Each row is a point on a landscape with many valleys, with its height.
A ball rolls from a point to whichever of its 5 nearest points has the largest drop for the distance, and stops where none of them is lower. Distance is the straight distance between rows; heights are no part of it.
Sopu (h 2.87): 98,61,66,44,84,105,128,66,56,127,115,100,87,97,77,106,158,166,76
Lup (h 3.19): 62,105,105,125,42,76,84,107,66,83,100,95,107,105,114,72,139,123,80
Kode (h 4.84): 58,100,95,111,38,67,102,103,51,84,100,93,96,102,113,79,141,133,73
sek (h 7.00): 138,102,86,96,151,116,104,110,114,104,92,111,86,103,98,141,78,88,110
rumob (h 5.13): 138,105,75,104,123,109,110,81,105,107,95,116,101,92,92,120,107,98,118
Kape (h 8.25): 72,110,140,118,100,83,81,115,133,76,85,98,100,94,110,69,32,37,99
Kedo (h 4.28): 76,82,86,80,69,89,131,83,75,107,109,96,101,88,97,87,149,146,82
Noze (h 2.09): 50,107,98,124,32,66,86,109,52,77,98,93,99,110,111,76,136,125,74
Siz (h 4.39): 104,119,132,102,137,125,101,134,152,101,100,75,96,101,103,117,48,48,105
didon (h 6.96): 104,101,126,93,115,93,81,113,118,88,87,97,94,99,99,92,50,59,113
zufes (h 7.95): 119,99,111,91,119,94,75,110,111,92,86,106,92,102,96,98,67,71,119
zifo (h 4.75): 115,104,115,93,132,109,90,126,127,96,90,91,88,102,95,119,57,62,110
Fime (h 4.96): 130,100,78,112,102,104,111,76,107,108,96,114,112,91,92,100,121,106,119
bod (h 3.14): 92,85,83,95,77,96,131,81,91,109,112,97,114,84,94,86,144,133,89
Pof (h 3.51): 112,112,119,94,145,127,99,136,143,106,99,80,96,104,100,128,54,59,107
tagob (h 2.50): 128,104,103,97,167,136,105,135,132,110,105,93,95,106,107,150,65,85,102
dubi (h 6.41): 126,101,102,93,148,118,99,129,123,102,97,94,87,104,98,139,63,77,107
nuve (h 7.52): 141,104,87,98,164,131,111,116,117,107,101,107,87,103,104,153,76,97,99
Vot (h 5.02): 136,96,97,102,191,158,113,132,143,124,118,96,103,101,119,156,67,100,93
Momol (h 5.04): 118,95,62,98,119,122,141,60,106,125,123,101,113,91,73,122,125,127,111
Fazo (h 5.43): 131,104,63,104,122,119,134,61,108,121,112,108,108,94,82,122,118,111,116
Punan (h 7.87): 95,126,140,122,115,110,91,125,155,90,93,81,99,93,109,95,39,30,98
vapop (h 3.38): 95,108,127,108,79,85,54,93,91,88,92,118,107,114,114,62,101,90,120
moto (h 3.81): 83,71,80,58,76,96,135,77,68,116,113,96,94,92,91,92,148,157,81
Nubo (h 5.45): 144,110,73,105,144,116,118,88,107,108,99,117,90,99,99,140,91,99,112
mife (h 5.72): 63,87,88,83,49,73,125,89,49,96,104,96,89,99,110,86,146,151,78
Kir (h 7.48): 107,102,125,95,103,84,70,105,105,86,86,108,94,104,104,80,67,73,120
bira (h 5.37): 139,104,81,100,132,108,103,94,107,103,92,116,94,98,96,127,89,93,116
Rigu (h 5.06): 106,84,65,85,103,113,141,65,102,125,124,96,115,90,69,111,131,137,102
lezu (h 9.06): 79,121,143,129,105,92,83,118,149,82,82,93,102,90,111,76,32,28,94
samot (h 6.09): 44,115,99,125,23,62,71,115,45,73,94,96,99,116,105,75,133,118,69
Sile (h 6.34): 72,80,83,65,59,83,132,79,51,107,104,98,87,98,103,91,151,155,79
kaded (h 3.18): 84,116,135,106,72,79,51,93,93,87,95,120,108,118,119,58,90,85,115
Ruz (h 3.55): 74,90,95,109,52,81,114,98,71,94,105,96,106,93,111,79,146,133,82
vev (h 7.65): 86,103,136,101,105,80,74,111,119,84,84,104,96,98,107,75,43,52,111
Bazas (h 4.40): 127,101,84,111,101,102,101,79,104,103,92,115,111,90,100,97,119,98,118
topo (h 1.96): 67,114,123,127,49,86,57,103,75,85,97,102,113,122,116,63,127,105,97
Fati (h 5.52): 43,112,90,114,19,51,86,103,34,70,92,97,87,108,107,80,134,129,70
kod (h 0.74): 118,106,112,93,142,121,96,133,131,102,94,85,90,105,95,128,58,67,109
Sem (h 2.33): 82,102,109,126,55,88,78,98,80,92,99,105,117,106,113,70,136,116,95
figum (h 7.63): 120,99,110,95,110,93,74,102,106,93,84,112,93,102,99,94,80,78,122
Bepil (h 5.38): 51,115,102,126,29,72,67,113,57,78,98,96,106,118,111,75,136,119,79
genis (h 3.28): 98,64,63,48,94,111,134,68,76,126,123,95,95,91,69,109,149,160,81
bulal (h 5.73): 144,106,68,105,151,126,125,85,106,114,102,114,91,97,101,150,87,103,107
kap (h 6.68): 112,89,76,101,93,106,130,70,102,114,110,100,117,86,84,96,133,121,109
mut (h 4.03): 93,75,73,73,88,103,140,74,89,116,119,96,110,88,77,95,143,143,86
diga (h 2.37): 86,110,121,119,66,88,59,97,87,93,94,109,116,114,115,64,124,102,108
pifof (h 5.63): 110,103,118,102,93,88,63,94,99,92,86,115,100,106,109,74,89,84,122
famos (h 4.02): 107,79,64,73,109,120,143,65,95,129,131,93,110,91,61,116,133,145,95
sozi (h 2.84): 96,91,92,116,74,94,105,87,94,105,103,103,116,91,104,78,139,120,99
kaz (h 7.99): 83,102,140,102,97,75,70,103,111,82,90,111,98,105,110,66,49,63,112
kamok (h 5.50): 103,112,130,105,127,110,93,128,142,96,94,77,94,99,101,106,44,48,104
denud (h 5.49): 110,105,121,96,126,106,90,127,131,95,90,91,93,101,93,108,50,55,108
Lidi (h 4.81): 131,101,103,101,184,153,108,136,143,120,115,91,101,106,114,154,67,92,98

Where does a ball stop that starts at each point below?
Ruz -> topo
didon -> kod
pifof -> topo
nuve -> kod
Vot -> kod
Fazo -> Sopu
Sile -> Sopu
Rigu -> Sopu
lezu -> kod
Kedo -> topo
